Points on a hilly landscape, in no order, each with its height.
A ball rolls from a point to the lowest of its 2 nearest points, and stops where none of them is lower. Distance is the straight distance between rows; heights are no part of it.
q_151: [134 112 162 120 110 155 123 126  88  74 116 130 127 134 156 161 206 112
  78 151  87]  h=6.69
q_820: [153 122 158  53 100 156 141 146 131  79 159  89  79 182 155 144 174 120
 105 104 174]  h=5.13
q_269: [144 110  94  94 152  90 132  99 146 161 122 101  87  93 110 152 157 165
 150 129 174]  h=2.91
q_253: [101 146 107  72 155 146 188 100  96 130 105  85 138 110 125 174 169 180
 112 105 111]  h=5.51
q_766: [135 118 113 109 133  49 128 108 138 152 122  89  83 150 132 153 151 157
 129 110 187]  h=5.50
q_421: [ 71 115 185 118 143 152 109  96 178 114 135 109 162 113 131 124 125 114
 128 114  96]  h=5.60
q_46: [127 126 129 108 109 143  91 143 160  98 141 125 129  90 142 107 154 100
 145  77 142]  h=5.39
q_819: [ 67 122 167 101 161 152 140 104 152 125 120 106 151  95 133 151 182 129
 117 131  87]  h=5.34
q_926: [168 179  76 167 143 123 129 181 101 162 128 178 140 130 103  98  45 125
 165 124 110]  h=3.34
q_300: [130 108 144  82 119  86 179  76  99 113 127  60 124 153 118 173 137 199
  79  98 142]  h=4.40
q_235: [139 110 112 144 116 126 114 164 157 126 149 162 128  79 132  96 156  84
 138 116 160]  h=3.54
q_943: [139 138 119 180 156 143 140 207 120 206 138 165 129 118 124 134 120 117
 138 153 103]  h=3.11
q_965: [111  92 164 159 145 140 128 142 120 159 120 152 124  88 119 151 183 137
 107 195  74]  h=2.24
q_87: [139 142  90 138 133 170 152 175  81 118 149 122 140 156 146 160 158 127
 107 135 132]  h=7.01
q_753: [170 151  99 166 126 110 141 170 115 141 114 205 112  99  87  60  49 112
 185 153 121]  h=2.59
q_442: [142 129 166 158 132 163 123 141  69 110 125 140 148 186 144 172 137 111
  84 169  77]  h=6.63
q_835: [152 129 142 163 144 137 137 129  49 116 111 138 151 173 129 182 135 131
  86 169  85]  h=6.60
q_392: [106 143 114 133 147 121 147  47 118 144 125 104 152 145 102 140  39 165
 129 123 118]  h=5.26
q_377: [149 181 105 153 171 136 105 168 119 200 125 138 157 146 128 146  84 136
 145 122  88]  h=2.56
q_89: [129 171 116 149  69 125  89 148 113  88 109 168 126 125 124  32  64 116
 167 142  89]  h=4.07
q_332: [ 81 134 160 135 189 132 135  75 147 129 123 123 172 151 113 140  90 116
 137 153  93]  h=1.00
q_293: [163 147  96  93 119 100 107 123 133  83 131 117 120 125 126 109 115 114
 159  72 179]  h=4.37
q_123: [145  86 143 165  98 112 128 162  95  97 133 145 118 141 152 126 187 116
  87 168 136]  h=4.68
q_172: [139 160 133  66 125  72 126 141 168 128 117  92  87 146 132 142 176 124
 145  43 173]  h=5.33
q_720: [128 140 123  97 112  81  98 148 183 120 142 129  94 113 149 126 192  87
 133  75 170]  h=4.72
q_474: [109 170 117 132 135 151 137  76 117 132 118 105 158 181 121 130  35 155
 134 122 107]  h=5.42
q_642: [139 129 148  82 114 106 139  59 128 109 114  80 123 178 130 143  88 147
 126  78 171]  h=6.16
q_181: [138 100 129 168 119 125 129 125 102 142 117 145 127 142 139 115 124 104
 133 155 162]  h=2.69
q_437: [158 134 126  72 112  68 152 121  93  68  97  90  87 158 149 161 214 176
  78 118 131]  h=4.53
q_919: [171 143  77 109 144  53 110 129 165 127 139 149  99 101 108 109 132 113
 165 110 197]  h=6.46
q_617: [143 180 130 180 113 133 119 179 127 181 101 190 122 130 120  70  44 106
 163 137  69]  h=3.20
q_767: [101 103 182 122 128 113 116  82 137 110 114  96 137 163 149 135 140 127
 116 140 144]  h=3.10
q_939: [ 62 123 178 117 170 153 130 104 167 120 138 112 173 118 128 147 143 115
 118 134  78]  h=5.47
q_365: [126 123 159 200 107 147 149 179 119 188 115 187 116 135 132  97  78  86
 129 148 101]  h=2.83
q_538: [148 151  83 142 126 153 137  95  83 135 133 120 150 160 117 155  53 138
 126 102 132]  h=1.92
q_59: [153 130 125 154  85  90  98 137 155 128 109 192  91  88 111  32  78 105
 180 158 130]  h=2.78
q_329: [136 146 123  53 132 145 164 117 124 108 115  75 132 122 127 142 153 155
 136  54 156]  h=6.25
q_782: [ 97 108 152 138  88 145  63 128 177 115 143 136 137  87 129  87 108 117
 133  93 103]  h=5.95
q_911: [121  86 161 135  96  89 102 135 127 105 121 126 102 119 159 138 217 121
  81 152 119]  h=4.09
q_535: [158 144  70 108 133 116 132 134 125  96 140 125 135 111 124 117 128 118
 150  87 186]  h=3.99
q_972: [117 165 134 158 160 154 104 174 132 192 137 126 161 151 142 148 113 130
 130 133  81]  h=2.30
q_949: [133 117  98 146 166 129 152 141  86 166 121 126 124 110 109 171 160 175
 115 183 106]  h=4.94
q_882: [141 138 122 169  56 141 129 150 151 110 131 182 119 144 149  41  82  70
 132 135 149]  h=3.71
q_128: [137 139 113  72 116 137 145 140 134  95 130  97 111 130 154 135 184 117
 126  76 174]  h=5.85
q_644: [ 90 134 176 128 136 158 123  77 142 106 118 110 159 174 141 124  87 114
 132 138 114]  h=1.83
q_217: [140 141 106  99 137  43 109 110 167 156 123  97  74 141 113 137 122 153
 159  87 189]  h=4.97
q_339: [160 120  80 102 150  95 118 120 160 147 132 120  95  84  99 122 131 155
 174 129 180]  h=3.76
q_885: [119 126 194  65 108 127 120 118 170 105 124  78 114 159 150 134 166 120
 121  72 150]  h=6.61
q_200: [112  93 141 139 134 113 125 137 109 120 119 103 122 119 142 137 189 160
 109 169 126]  h=3.12
q_596: [169  94  92 137 140  83 141 110 120 163 126 145  95 109 108 139 137 129
 142 160 187]  h=6.75
q_988: [ 99 109 126 118 172  97 178  56 105 136 140  91 150 130  94 187 105 191
  90 151 100]  h=3.15
q_346: [ 96 133 134 110 195 104 171  95 104 110 113 109 151 123 104 181 165 183
  92 183  55]  h=1.97
q_430: [114 136  87  94 159 141 167 111 100 144 108  99 127  94 122 165 171 166
 127 119 128]  h=5.21
q_384: [112 157 127 138 130 124  96  89 143 129  95 129 131 120 108  66  49 157
 183 154 105]  h=4.63
q_467: [119 104 132 144  61 200  94 158 154 118 178 158 134 133 138 125 111  88
  85  99 103]  h=6.10
q_58: [ 68  95 203 103 138 115 129  99 165 103 128  91 144 129 145 140 181 136
  95 140 105]  h=3.46
q_133: [141  85 142 176 120 125 141 157 103 151 124 166 121 112 132 119 154  97
 121 166 145]  h=2.48
q_643: [117 176 111 151 129 140  98 119 125 137 105 130 145 140 115  79  44 153
 173 136  92]  h=4.45
q_229: [151 155 119 179  98 130 152 195 131 119 140 213 136 119 120  50  60  72
 145 126 125]  h=2.93
q_853: [132 103 154 182 103 162 130 173 110 151 138 183 137 115 135 132 133  67
 102 127 105]  h=6.23
q_118: [140 139 113 102  99 134  85 163 156  67 159 140 136  92 135  84 136  98
 149  74 141]  h=5.22
q_416: [115 132 144 144 100 185  97 141 138 113 143 124 141 149 149 108 104 108
 134 112 122]  h=6.08
q_459: [ 68 123 183 117 161 148 148 122 135  98 139  87 167 164 139 155 149 151
  99 150  81]  h=2.49
q_576: [ 89  88 169 165 115 138 104 118 143 146 128 126 135 127 144 112 134 127
 120 161 123]  h=2.38
q_254: [130 118 129 143  62  99  73 141 184 108 148 162 111 116 145  62 111  89
 135 101 154]  h=3.93
q_942: [133 127 107 146 166 152 121 140 137 174 127 128 127  94  97 129 108 158
 172 159 126]  h=3.00
q_427: [114 167 132 134 193 150 105 128 142 166 124 127 165 109 106 147  98 137
 157 131  75]  h=1.63
q_500: [ 95 118 179  70 165  99 151  85 163 127 103  76 136 123 122 144 166 155
 129 108 138]  h=6.33
q_163: [139 123 129 142 144 147 141 109  65 119 115 120 152 161 129 178 134 128
 100 147 113]  h=6.59
q_915: [120 126 151 139 110 193 112 144 112 110 151 118 136 178 157 141 125 110
 112 134 122]  h=5.94
q_801: [149  95 150 168  96 107 111 135 168 163 118 193  89  88 117  65 100  83
 158 152 148]  h=2.81
q_719: [151 148 111 116 105 129  83 160 126  57 150 153 140 106 125  75 106 102
 165  94 131]  h=5.12
q_107: [137 138 131 184  75 153 144 206 144 138 154 214 134 126 131  73  65  63
 113 109 106]  h=3.07
q_457: [119 143 120 176 111 144 122 118 128 163  95 148 125 142 126  70  66 124
 160 162 126]  h=1.13
q_743: [153 109 113 130 110  92 146 156  97  94 119 161 107 107 154 137 233 102
  86 159 139]  h=3.13
q_395: [127 155 105 127 179 131 116  88 136 157 126 123 147 109  80 135  44 173
 170 138  92]  h=4.65
q_328: [169 136  82 163 149 130 146 144  96 160 123 173 135 105  93 121  79 110
 158 133 146]  h=2.45
q_176: [143 118 134  98  72 146 104 155 176  80 187 138 102 148 161 116 159  72
 100  96 174]  h=7.33
q_297: [137 134 129 123  90 212 113 165 135  95 185 134 111 176 153 112 105  95
 120 127 139]  h=5.67
q_76: [159 162 121 164 114 119 120 147 108 143  93 196 110 104  94  57  44 114
 184 154  88]  h=2.65
q_227: [150 134  96  75 144  80 131  90 144 136 119  91 103  90  99 140 124 165
 154  71 168]  h=6.93
q_928: [113 128 183  82 113 160 106 114 165  89 133  90 137 140 143 119 130 118
 135  74 134]  h=6.78
q_532: [126 143 150 174 135 148 121 199 102 176 138 148 148 154 151 163 153 121
  86 153  62]  h=2.80
q_950: [134 117 103 142  89 140 118 181 173 106 176 182 145  70 130  92 148  73
 108  98 144]  h=3.77
q_675: [119 107 150  87 145  74 160  91 108 102 100  71 119 135 125 163 182 197
  90 138 126]  h=3.29
q_614: [125 133 133 117 146 107  95  69 165 134 103 122 116 107  95  88  61 165
 189 159 127]  h=4.91
q_978: [175 112  94 140 136  89 121 114 131 146 120 160 107 102 105 108 106 108
 165 139 185]  h=6.70
q_764: [148 132  80 122 111  84 120  77 126 130 123 114 108 130 115 104  66 156
 156 102 180]  h=3.69
q_312: [141 105 102 123 169 129 158  84 113 177 133 118 116  96  85 188 123 188
 125 186 115]  h=4.84
q_623: [116 112 150 185 117 140 128 121 131 176 102 156 119 134 127  88  88 116
 149 177 124]  h=1.55
q_18: [120  95 148 136  76 185 116 167 120  97 173 132 121 151 159 141 169 111
  73 140 111]  h=3.38
q_799: [151 128  92 109 122  51 116  79 155 154 128 103  81 129 106 128  88 165
 154  97 188]  h=4.38
q_202: [ 83 116 146  85 205 111 174  61 153 128 124  98 158 114  90 166 132 147
 132 146 107]  h=1.24
q_246: [166 168 102 173 152 125 137 208 119 189 133 188 127 120 105 101  62 113
 167 133 104]  h=3.28
q_426: [123 113 104 121 121 115 133 157 148 124 143 120 117 107 153 119 191 117
 127 121 175]  h=6.49
q_774: [144 112 109 123 120  68 140 150 127 125 125 158  94 103 150 139 231  99
 101 155 161]  h=3.63
q_234: [121 117 165  74 132 106 164  99 111  97 111  61 130 162 135 161 168 176
  95 111 142]  h=3.87
q_797: [ 96  93 177 112 114  93 106 111 151 119 117 106 106 110 154 145 215 131
  94 139 119]  h=3.55
q_738: [121 117 140 173 151 156 123 170 125 192 130 154 129 103 119 136 135 122
 138 163  99]  h=3.01
q_263: [102 126 128 123 143 127 160  61 108 132 129  87 153 167 116 157  70 174
 109 122 129]  h=5.10
q_453: [100 174 144 119 181 157 104 121 144 129 127 115 178 125 113 140  89 129
 154 107  72]  h=1.37
q_932: [147 154  88 139  86 100 119  81 126 119  92 131 109 153 129  68  62 126
 158 128 167]  h=2.70
q_142: [144 110 124 157  95 132 125 142 124 115 138 156 128 144 151  98 126  77
 129 130 174]  h=3.06
q_555: [109 132 141  97 149 122 132  90 145 121 112  75 146 133 112 114  84 173
 158  90 147]  h=5.76
q_53: [107 147 141  57 148 159 177 106 121 114 103  76 149 123 127 156 162 158
 125  79 123]  h=5.88
q_690: [102 129 126 114 119 182 124 156 136 116 142 108 140 112 152 136 172 121
 124 102 119]  h=5.20
q_829: [ 89 143 129 107 190 122 168  66 131 138 138  96 172 141  93 177  80 160
 121 120  94]  h=2.63
q_506: [ 68 128 175 146 162 133 141 111 126 118 134 100 169 190 138 146 112 152
 102 179  80]  h=2.87
q_97: [148 134 124  67 159  79 114  70 159 132 111  95 107  84  84 137 102 175
 171  87 148]  h=6.65
q_341: [164 159  73 154 127 139 131 123  86 130 124 149 146 142 108 120  49 123
 149 108 139]  h=2.17
q_24: [123 126 128 110 148 108 106  84 155 137 111  99 123 109 104 104  83 172
 175 125 150]  h=5.28
q_818: [146 114 147 104  98 136 125 138  93  61 122 121 105 142 166 153 220 119
  78 145 114]  h=6.81
q_373: [168 112 106 131 122  80 139 136  75  66 106 114 106 139 140 143 198 169
  81 156 129]  h=5.06
q_475: [141 107 111 100 153 111 142 101 124 156 105 124  92  82 117 162 197 147
 138 170 144]  h=0.85
q_279: [156 132  49 136 136 129 166 123  88 136 151 131 142 112 109 154 113 135
 120 105 167]  h=2.97
q_478: [115 149 143 111 108 152 121  87 136 100 113  89 136 178 139  97  67 147
 151 108 146]  h=5.80
q_239: [103 116 136 155 108 162  89 152 153 133 144 131 141 102 138  97 117 116
 139 111 114]  h=6.05
q_50: [ 78  86 185 127 125 121 114 111 147 113 127 110 137 108 144 144 193 139
  84 157  90]  h=3.05
q_780: [121 123 141  60 176  93 144  65 171 146 107  84 121  90  91 148 134 174
 155 107 143]  h=6.35
q_851: [139 125  99 111 124  65 134 134 139 126 136 107  98 149 147 138 168 127
 127 107 203]  h=5.87
q_219: [166  97 129 152 116  81 128 142  79  83 110 133 109 140 143 137 194 136
  88 169 141]  h=4.87
q_104: [129 139  98  97 118  60 148 152 144 118 132 147  86 118 163 143 243 102
 103 133 167]  h=3.86
q_240: [143 134  88 152 136 142 150  94  69 150 134 121 148 147 115 181  85 143
 106 121 128]  h=2.16
q_713: [145 122 187  51 100 123 144 140 137  90 138  72  81 194 153 149 185 144
  98  99 161]  h=4.64
q_648: [142 115 117 129 130 141 139 101  77 110 121 110 139 157 133 168 133 128
 111 128 153]  h=6.55
q_159: [ 78 100 176 131 105 148  81 103 187 125 136 121 145  98 133 109 119 117
 120 105 105]  h=5.79
q_686: [150 166 116 152 120 120 114  95 112 142  75 171 119 112  89  69  36 130
 181 165  92]  h=2.74
q_692: [ 94 138 113 116 190 112 182  67 114 152 150 100 162 128  93 203  98 179
  93 138  74]  h=2.94
q_989: [112 112 133 102 127 111 170  71 109 127 134  65 140 152 117 161  97 192
 102 102 145]  h=4.83
q_212: [109 122 141 106 105 179 139 162 110  91 144 103 123 138 165 152 201 136
  90 132 103]  h=4.39
q_51: [133 181 114 160  75 150  89 180 121 105 134 176 135 140 133  53  56 108
 156 124  76]  h=4.18
q_517: [164 154 120 172 166 135 141 207 127 218 129 180 120 116 111 129  87 112
 155 142  97]  h=3.21
q_906: [140 114 128 108  94 144 121 153 142  87 163 128 114 147 166 129 180  88
 105 113 171]  h=7.19
q_122: [140 114 125 166  73 102 105 165 171 130 139 204 103  76 109  31  78  99
 156 143 125]  h=3.03
q_256: [183 134  85 154 156 133 143 141 114 181 124 176 112  94  71 127  58 137
 176 153 127]  h=2.51
q_816: [132 115 153 150  95 181 117 185  95  95 166 135 124 167 158 153 169 122
  70 162  78]  h=3.16
q_997: [131 112 112 117 130  97 123 129 138 133 125 106 110 123 141 130 168 128
 138 118 184]  h=6.18
q_705: [147 195 137 164 146 121 101 158 135 200 101 173 139 145 121  97  42 121
 160 143  58]  h=3.09
q_184: [115 154 126 136 123 164 121 101 117 119 114 104 149 176 138 111  61 139
 147 123 128]  h=5.58
q_316: [131 176 101 145 153 129 108 105 118 154 110 137 144 130  93 108  29 163
 170 137  85]  h=4.55
q_952: [153 144  84 150 154 149 168 172  71 154 126 160 142 119 124 165 158 104
 114 136 120]  h=2.25
q_54: [150 140  65  83 139  56 154 111 142 145 131 112  83 104 121 159 175 144
 129  95 192]  h=6.52
q_808: [116 114 136 126 148 139 113 111 136 138 115 116 133  93 127 135 154 122
 148 127 140]  h=2.89
q_49: [116 120  99 121 124 141 150 164 110 117 138 114 127 117 153 138 199 133
 113 134 147]  h=6.77
q_276: [141 137  81 103 140 121 137 101 112 123 132  92 134 103 103 135  90 167
 152  74 154]  h=4.08
q_168: [ 84 126 153 110 170 135 157 114 113 114 116  84 154 136 129 164 167 169
 105 150  93]  h=1.84
q_35: [121 142 102 117 188 136 142  78 133 170 134 110 147 101  79 172  77 176
 147 139 101]  h=4.73
q_594: [ 81 123 136  91 212 107 185  68 125 121 126 108 157 120  91 184 150 159
 109 172  76]  h=1.74
q_556: [130 160 132  92 120  60  90 153 190 122 131 112  80 132 132 124 164 110
 156  52 166]  h=5.08
q_552: [115 129 146 171 152 148 125 183 113 190 130 151 139 115 135 161 158 126
 106 165  66]  h=2.92
q_507: [133 104  98 127 162 115 158 104  90 155 122 109 114 100 100 177 156 197
 111 182 114]  h=4.89
q_912: [ 92 127 185  86 128 193 129 115 139  90 138 102 147 137 147 161 169 109
  99 109  91]  h=7.04
q_546: [145 135  85  71 132  81 158  96 132 142 121  87  98 102 114 158 153 164
 129  68 180]  h=6.80
q_305: [105 101 165 117  76 203  93 130 156 102 168 126 133 140 149 138 127 100
  89 104 101]  h=5.99
q_550: [129 109 173 153 122 160 121 133  85 104 120 145 147 144 145 164 173  98
  81 159  81]  h=6.64
q_394: [147 118 124 161  69 130 130 158 158 104 161 184 127 147 152  70 112  62
 114 130 175]  h=3.41
q_429: [151 190 138 160 152 129  96 170 134 207 117 156 156 163 145 126  63 112
 139 126  72]  h=2.79
q_523: [ 98 127 152 151 170 108 149 100  94 105 125 105 168 191 122 164 109 173
  87 186  72]  h=3.08
q_679: [131 120  95  75 151 104 154  93 134 156 106 103  90  83 117 162 187 168
 141 133 152]  h=1.89
q_742: [130 137 152 118 105 214 113 142 117 105 165 117 113 201 156 131  98 112
 119 142 126]  h=5.81
q_20: [133 160 139 192  96 151 130 186 130 180 117 187 124 146 136  79  58  85
 136 129  84]  h=3.02
q_322: [144 144 116 101 129 129 102 114 123  87 120 105 137 124 121 109  97 133
 167  77 149]  h=4.70
q_132: [142 155 110  55 120  93 150 138 148 111 121  97  96 139 148 144 195 118
 127  63 181]  h=5.53
q_411: [109 159 137 112 178 140 111  89 136 113 115 110 168 119 100 128  71 142
 165 106  99]  h=1.76
q_897: [158 142  66 100 147  64 139 134 156 129 140 134 104 102 122 129 165 118
 143 107 204]  h=6.24
q_862: [ 98 157 132  99 192 132 146  74 141 119 128 101 179 133  91 151  63 151
 146 102  91]  h=2.22
q_473: [120 167 119 137 196 141 124 126 122 190 125 123 165 135 114 176 105 144
 131 142  78]  h=1.82
q_956: [131  90 141 164 133 134 139 163 104 155 121 161 119  89 125 139 187 115
 110 174 108]  h=2.33
q_716: [112  94 163 129  88 166  97 124 144 109 145 128 131 125 154 139 161  92
  97 110 121]  h=5.83
q_859: [ 90 139 154 140 156 143 139  70 124 124 116 111 168 182 128 141  76 126
 124 153 107]  h=1.38
q_223: [129 120 105 112  83 124 115 167 188  99 178 159 130  92 150 105 178  76
  98  89 162]  h=4.00
q_113: [ 72 123 166  78 129 144 151 113 142 112 107 101 130  99 154 143 216 144
 104 120  91]  h=5.15
q_890: [143 140  89 132  98 116 128  73 113 120 113 111 123 154 127 104  56 143
 143 108 169]  h=3.22
q_914: [169 115 134 142 107  84  90 126 171 144 115 187  82  87 103  64  97  98
 186 154 153]  h=2.36
q_199: [147 134 123 186 102 127 152 169 131 143 119 199 118 115 118  54  69  82
 155 143 139]  h=2.84
q_134: [132 125 120 171  48 166 109 178 158 117 165 194 135 126 131  68  70  76
 106 104 105]  h=3.19
q_431: [ 83 128 153 115 208 129 149  80 148 135 127 118 170 124 101 162 121 126
 135 159  89]  h=0.60
q_968: [119  83 144 165  79 119  96 137 164 149 141 160 114 107 145  90 135  90
 119 130 149]  h=3.45
q_814: [135 157 126 109 119 127  85 112 114  75 113 122 141 127 120  85  70 135
 176  96 121]  h=4.92
q_241: [107 118 148  92 166 108 141  76 146 132 112  78 138 121 110 142 120 164
 142 110 149]  h=6.09
q_677: [154 113 108 144 121 126 165 166  81 104 126 169 130 116 144 143 203  91
  93 156 143]  h=2.67
q_326: [112 102 151 143  73 101  70 120 188 135 135 135 102 123 152  85 127  99
 129 107 153]  h=4.32
q_781: [152 121 101 158 139 139 174 178  88 137 133 177 138 106 126 139 171  81
 111 145 143]  h=2.41
q_148: [165 155  81 150 121 138 126 148 101 102 133 163 147 135 117  94  69 101
 157 110 150]  h=2.29
q_72: [ 89 128 133 115 182 139 153 108 124 146 122  87 152 124 113 165 139 176
 126 148 108]  h=2.42
q_446: [ 90 104 192 135 115 143 109  80 144 105 123 113 148 166 153 125 121 109
 110 147 120]  h=2.50
q_660: [145 139  96 145 121 174 158 200  97 112 167 149 143 155 150 145 163 100
  98 143 135]  h=7.08
q_568: [128 149 116 151 170 150 130 133  95 170 121 126 159 139 122 170 115 133
 127 137 102]  h=1.98
q_287: [ 96 125 183  81 134 164 132 107 153  98 123  86 150 133 142 141 160 123
 122  94 118]  h=6.94
q_788: [132 130 113 116  96  88  98 160 193 109 163 151 111 102 148 104 175  76
 120  87 174]  h=4.34
q_196: [123 132 116 132 101 195 116 180 135 108 169 135 141 125 151 129 150  94
 112 106 122]  h=5.44
q_404: [132 101 129 158 130 141 111 148 144 158 131 151 123  81 120 106 140 107
 151 143 141]  h=3.31
q_131: [135  85 140 174  89 119 123 157 157 149 141 188 114  93 129  80 120  74
 129 132 150]  h=3.14
q_397: [ 91 126 142  96 125 163 142 140 128 113 120  95 132 111 156 144 199 142
 112 114 113]  h=4.86
q_653: [182 135  88 119 133  59  97 124 152 121 128 166  98  93  99  89 104 115
 182 129 179]  h=6.62
q_834: [102 108 169 153 181 131 135 130 129 160 125 141 140 110 109 162 162 155
 112 216  62]  h=2.19
q_62: [ 81  93 183 156 130 141 112 115 133 128 131 123 152 132 140 140 150 126
  96 165  88]  h=2.72
q_898: [123 145 144  98 112 109 121  55 142 105  98  91 130 171 130 102  63 145
 150  97 157]  h=6.02
q_388: [127 144 124  72 124 175 145 142 127  95 130  86 128 131 145 138 162 131
 136  75 149]  h=6.27
q_454: [ 98 123 132 145 173 115 158  82  95 137 128 102 162 163 111 175  99 174
 101 167  95]  h=3.17
q_466: [167 143  92 164 138 146 146 160  92 135 129 173 147 128 113 121  92  83
 145 117 148]  h=2.39
q_518: [ 87 123 153 134 193 117 149 118 120 129 123 114 152 123 113 167 168 171
 103 202  58]  h=2.11
q_120: [135 185  89 150 118 131  95 153 103 120 117 148 139 138 116  74  45 150
 177 128  91]  h=4.35
q_805: [108 132 146 117 160 148 112  94 136 122 113 105 154 116 119 131 117 129
 152 110 126]  h=2.35
q_669: [137 161 143 164 134 160 104 196 123 191 144 149 154 162 158 153 119  99
 107 124  73]  h=2.58
q_116: [135 119 187  56 112 102 157 117 125  97 116  61 106 189 140 156 179 166
  94 100 151]  h=4.28
q_143: [122 111 154 119 121  79 108  86 133 126 108  98 108 169 149 138 139 130
 126 125 173]  h=3.70
q_460: [107 104 137 136 115 134 127 129 119 119 131  86 127 167 154 121 134 154
 127 138 163]  h=4.10
q_903: [125 123  90 140 139 141 156 160  83 125 132 110 135 131 138 153 176 155
 108 148 131]  h=6.92
q_218: [142 131 125 122 135 161 123  99  98 111 117 118 147 150 130 150 114 104
 135 109 147]  h=6.51
q_544: [140 136 114 136  86 195 114 184 151  92 192 160 133 145 147 103 113  81
 111 110 139]  h=5.56
q_776: [ 93  95 168 185  91 148 107 124 148 165 123 153 130 125 140  91 103 108
 121 160 107]  h=1.96
q_934: [130 125 151 177 106 159 120 203  94 138 151 149 139 161 155 156 160 121
  69 158  63]  h=2.95
q_609: [121 109 159 100  94 186 122 153 122  83 162 102 110 158 163 146 177 123
  91 130 123]  h=3.89
q_367: [153  88 105 153 142 103 153 156  97 149 123 145 103 102 116 139 181 153
 121 197 145]  h=6.82
q_57: [124 110 126 161  57 141  84 151 166 113 149 173 128 105 135  65  92  90
 125 102 124]  h=3.42
q_436: [141 145 119 131 104 119  77 138 123  84 125 149 132 108 122  66  86 117
 178 111 126]  h=5.04
q_152: [132 137 121 154  98 119 104 101 139 133  93 143 116 132 131  59  78 115
 166 144 150]  h=1.93
q_570: [192 144  96 148 153 122 136 170 116 157 128 197 108  84  66  99  57 127
 190 157 118]  h=2.54
q_541: [137 176 107 164 113 157  98 174 120 132 130 156 145 147 131  80  62 115
 162 118  97]  h=4.26
q_701: [157 145  56 118 129 127 143 117 103 109 147 117 139 117 109 132  86 144
 142  79 167]  h=3.47
q_69: [127 125 136  78 115 100 148 127 104  86 101  97  99 138 162 153 228 153
  93 124 130]  h=3.96
q_630: [132 120 119 161  75 185 110 194 148 136 173 182 146 113 131 122 111  74
  90  92  94]  h=6.17
q_802: [167 125  90  99 111  56 156 127  84  70 114 105  89 144 143 158 207 175
  75 131 148]  h=4.93
q_359: [135 152 113 169  62 133 110 149 142 110 112 175 121 127 134  27  71  94
 153 139 120]  h=3.92
q_402: [108 105 141 119 148 110 145 118 100 108 110  82 130 131 135 153 181 182
 103 156 121]  h=2.60
q_800: [141 123  70 129 137 132 165 106  72 140 136 109 137 117 118 181 130 157
 103 114 142]  h=2.55
q_571: [136 117 136 157  86  82 101 112 153 141 111 150  93 157 154  86 123  86
 139 139 181]  h=4.81
q_420: [102  99 140 157 135 129 127 129 106 135 125  99 136 151 141 130 140 165
 121 168 135]  h=3.49
q_545: [114 106 147 116 102 142  99 126 152 115 132 125 125 102 152 129 176  91
 119  98 140]  h=5.63
q_169: [109 131 116 127 184 154 133 123 139 172 126 108 136  99 103 155 129 171
 153 160 109]  h=2.82
q_512: [124 102 144 137 148 141 103 116 154 159 120 138 121  79 115 125 144 122
 157 154 129]  h=3.18
q_693: [152 124  94 136 169 139 142  87 121 188 135 132 125  96  77 176  78 172
 148 161 113]  h=4.80
q_374: [167  83 115 151 143 109 152 136 115 173 124 155  95 103 104 136 144 137
 144 195 163]  h=6.79
q_303: [147 121 156  69 122 126 147  76 109  97 119  79 123 177 132 170 131 135
 107  86 163]  h=6.26
q_261: [128 131 112  84 108  85 145 144 124  99 120 118  89 135 167 149 235 121
  99 117 157]  h=3.04
q_195: [132 122 148 197 103 137 163 176 135 183 113 198  97 116 117  68  65  89
 150 154 115]  h=2.68
q_42: [140 105 138 112  96 124 123 146 114  83 141 121 108 150 165 143 205 103
  90 132 155]  h=6.99
q_284: [125 137  85  94 152 139 156 109 110 132 120  89 134 100 113 155 138 164
 137  88 146]  h=4.79
q_664: [148 117  94 122 157 131 115 130 152 155 131 124 110  80  97 120 120 159
 182 149 154]  h=3.23
q_283: [146 132 136  84 127 161 130  94 110  90 123  93 131 161 135 152 117 120
 131  85 158]  h=6.39
q_400: [131 108 137 165  87 182 127 189 121 141 164 179 140 123 140 141 142  73
  79 115  94]  h=6.20
q_220: [142 133 103 163 156 149 142 155  88 165 121 148 146 125 120 151 125 116
 136 138 126]  h=2.12
q_150: [123  77 147 155  82 121 111 155 125 114 144 143 118 121 157 126 192 105
  82 146 132]  h=4.47
q_197: [106 128 204  54 134 108 148  97 164 112 106  74 134 148 136 144 176 134
 117  79 138]  h=6.50
q_666: [130 115 147 137 112  70  93 101 151 140 112 121  93 161 152 122 142 104
 139 126 181]  h=4.21

For each start below, name the point where the ball stops.
q_87 -> q_457
q_128 -> q_453
q_97 -> q_431
q_774 -> q_453
q_949 -> q_431
q_500 -> q_431
q_882 -> q_431
q_686 -> q_538
q_176 -> q_453

For each start below, name every point that the ball comes to, in order.
q_388 -> q_128 > q_132 > q_172 > q_556 > q_720 > q_788 > q_223 > q_950 > q_235 > q_404 > q_512 > q_808 > q_805 > q_411 > q_453
q_928 -> q_885 > q_197 > q_500 > q_241 > q_555 > q_24 > q_614 > q_384 > q_643 > q_120 > q_541 > q_51 > q_89 > q_359 > q_882 > q_394 > q_142 > q_181 > q_133 > q_956 > q_965 > q_834 > q_518 > q_346 > q_594 > q_202 > q_431
q_853 -> q_133 > q_956 > q_965 > q_834 > q_518 > q_346 > q_594 > q_202 > q_431
